Each row is a point on a landscape with many valleys, with its height.
A ball rolls from a point to the lowest of its 4 nearest points, and stops where none of them is lower. Distance is the straight distance between rows; heights are no part of it.
<48>: [161 137 124 134 115 108  90 187  94]  height 97
<14>: [ 96  84 102 167 134 185 142  79 145]  height 435
<16>: [ 91  93 112 182 114 191 123  81 143]  height 441
<536>: [146 158 126 118 103  95 111 198  86]  height 63
<378>: [ 69 133  96 118 113 158 143 120 160]  height 579
<203>: [152 156 136 123 139  96 136 105  83]  height 371
<708>: [ 99 146 187 130 160 130 163 157  97]  height 156
<26>: [158 107 156 149 137 103 136 143  76]  height 373
<344>: [ 87 136  95 100 117 142 157 113 164]  height 531
<300>: [129 152 165 134 145 106 140 125  70]  height 227
<158>: [109 106 100 117 148 176 120 102 179]  height 388
<460>: [188 136 109 142 121 104  91 145 122]  height 180
<323>: [128 130 166 135 144 108 149 136  64]  height 283
<504>: [135 171 160 126 159 139  84 110 106]  height 187
<681>: [ 85  99 106 142  75 124 175 107 137]  height 644
<3>: [173 150 110 130 112 105  83 168 112]  height 123
<401>: [148 110 169 129 126 116 120 208 127]  height 46
<266>: [106  81  99 140 151 181 134  84 161]  height 420
<171>: [131  90  95 121 101 110 170 110 168]  height 449
<596>: [109 163 177 133 158 136 124 141  84]  height 79
<188>: [134 171 115  90 144 110 131  93 130]  height 466
<691>: [155 112 123 109 174 150 102  75 165]  height 291
<244>: [179 117 131 148 129  98 118 116  95]  height 52
<287>: [148 169 138 110 161 139  83 102 132]  height 17
<293>: [117 124 193 128 164 112 195 160 129]  height 221
<490>: [191 127 100 138 119  95 107 119 142]  height 281
<686>: [ 73 128 111 169  85 179  95 107 144]  height 496
<410>: [ 62 133 110 148  65 139 144 106 118]  height 549
<535>: [153 149 138 110 166 147  84  94 142]  height 133
<564>: [170 107  92 127 109  97 138 109 166]  height 381
<220>: [160 160 114 124 108 101  88 182  98]  height 87
<476>: [157 150 110 105 130  83 141  88 127]  height 502
<679>: [ 80 109 106 128  86 129 175 107 144]  height 670
<694>: [135 116 115 101 163 157 104  91 175]  height 351
<303>: [130 143 152 104 105  92 128 216  99]  height 78
<468>: [154  90 174 148 135 117 128 187 116]  height 226
<176>: [171 118 140 151 136  97 126 124  76]  height 234
<308>: [134 159 115  91 153 136 102 101 160]  height 186
<39>: [153  99 183 138 143 110 144 199 157]  height 280
<414>: [ 91  98 100 151 128 191 122 105 162]  height 438
<580>: [ 59 143 116 150  69 157 123 109 126]  height 426
<280>: [113 124 101 102 146 168 115 106 178]  height 359
<390>: [121 159 102  83 136 120 141 100 155]  height 397
<144>: [149 133 142 125 116 109  98 207  97]  height 80
<421>: [148 123  99 110 121  89 161  87 149]  height 459
<475>: [164 100 153 148 130 114 113 183  98]  height 45
<346>: [125  99 183 142 150 110 179 161 105]  height 266
<154>: [137  94 107 111 169 165 125  84 172]  height 370
<318>: [136 153 103  94 131  98 153  90 147]  height 472
<671>: [ 75 160 128 146  52 136  87  75 130]  height 41
<669>: [186 124 122 148 125  97 104 133 103]  height 67
<329>: [110  82 103 121 164 169 162  61 140]  height 473
<256>: [106 141 182 138 150 122 158 148  78]  height 169
<623>: [ 78 118 103 136 116 184 125 118 161]  height 468
<408>: [ 68 128 102 121  93 139 163 118 144]  height 714
<675>: [104 135  94  96 121 122 170 102 155]  height 545
<376>: [ 65 135 109 148  92 173 115 117 145]  height 557
<611>: [175 118 133 152 125 108  96 163  94]  height 157
<49>: [134 179 148 119 151 117 107 109  97]  height 216
<136>: [160  98 188 147 161 108 179 172 161]  height 348
<142>: [156 109 151 138 120 115 100 200 100]  height 106
<723>: [115 148 100  85 143 150 126 110 177]  height 292
<23>: [135 142 147 116 106 102 117 213  94]  height 73

Where does a ball stop that starts at each point below?
<691>: <287>
<675>: <287>
<303>: <475>
<376>: <671>
<48>: <536>
<346>: <596>
<623>: <287>
<136>: <596>
<681>: <244>
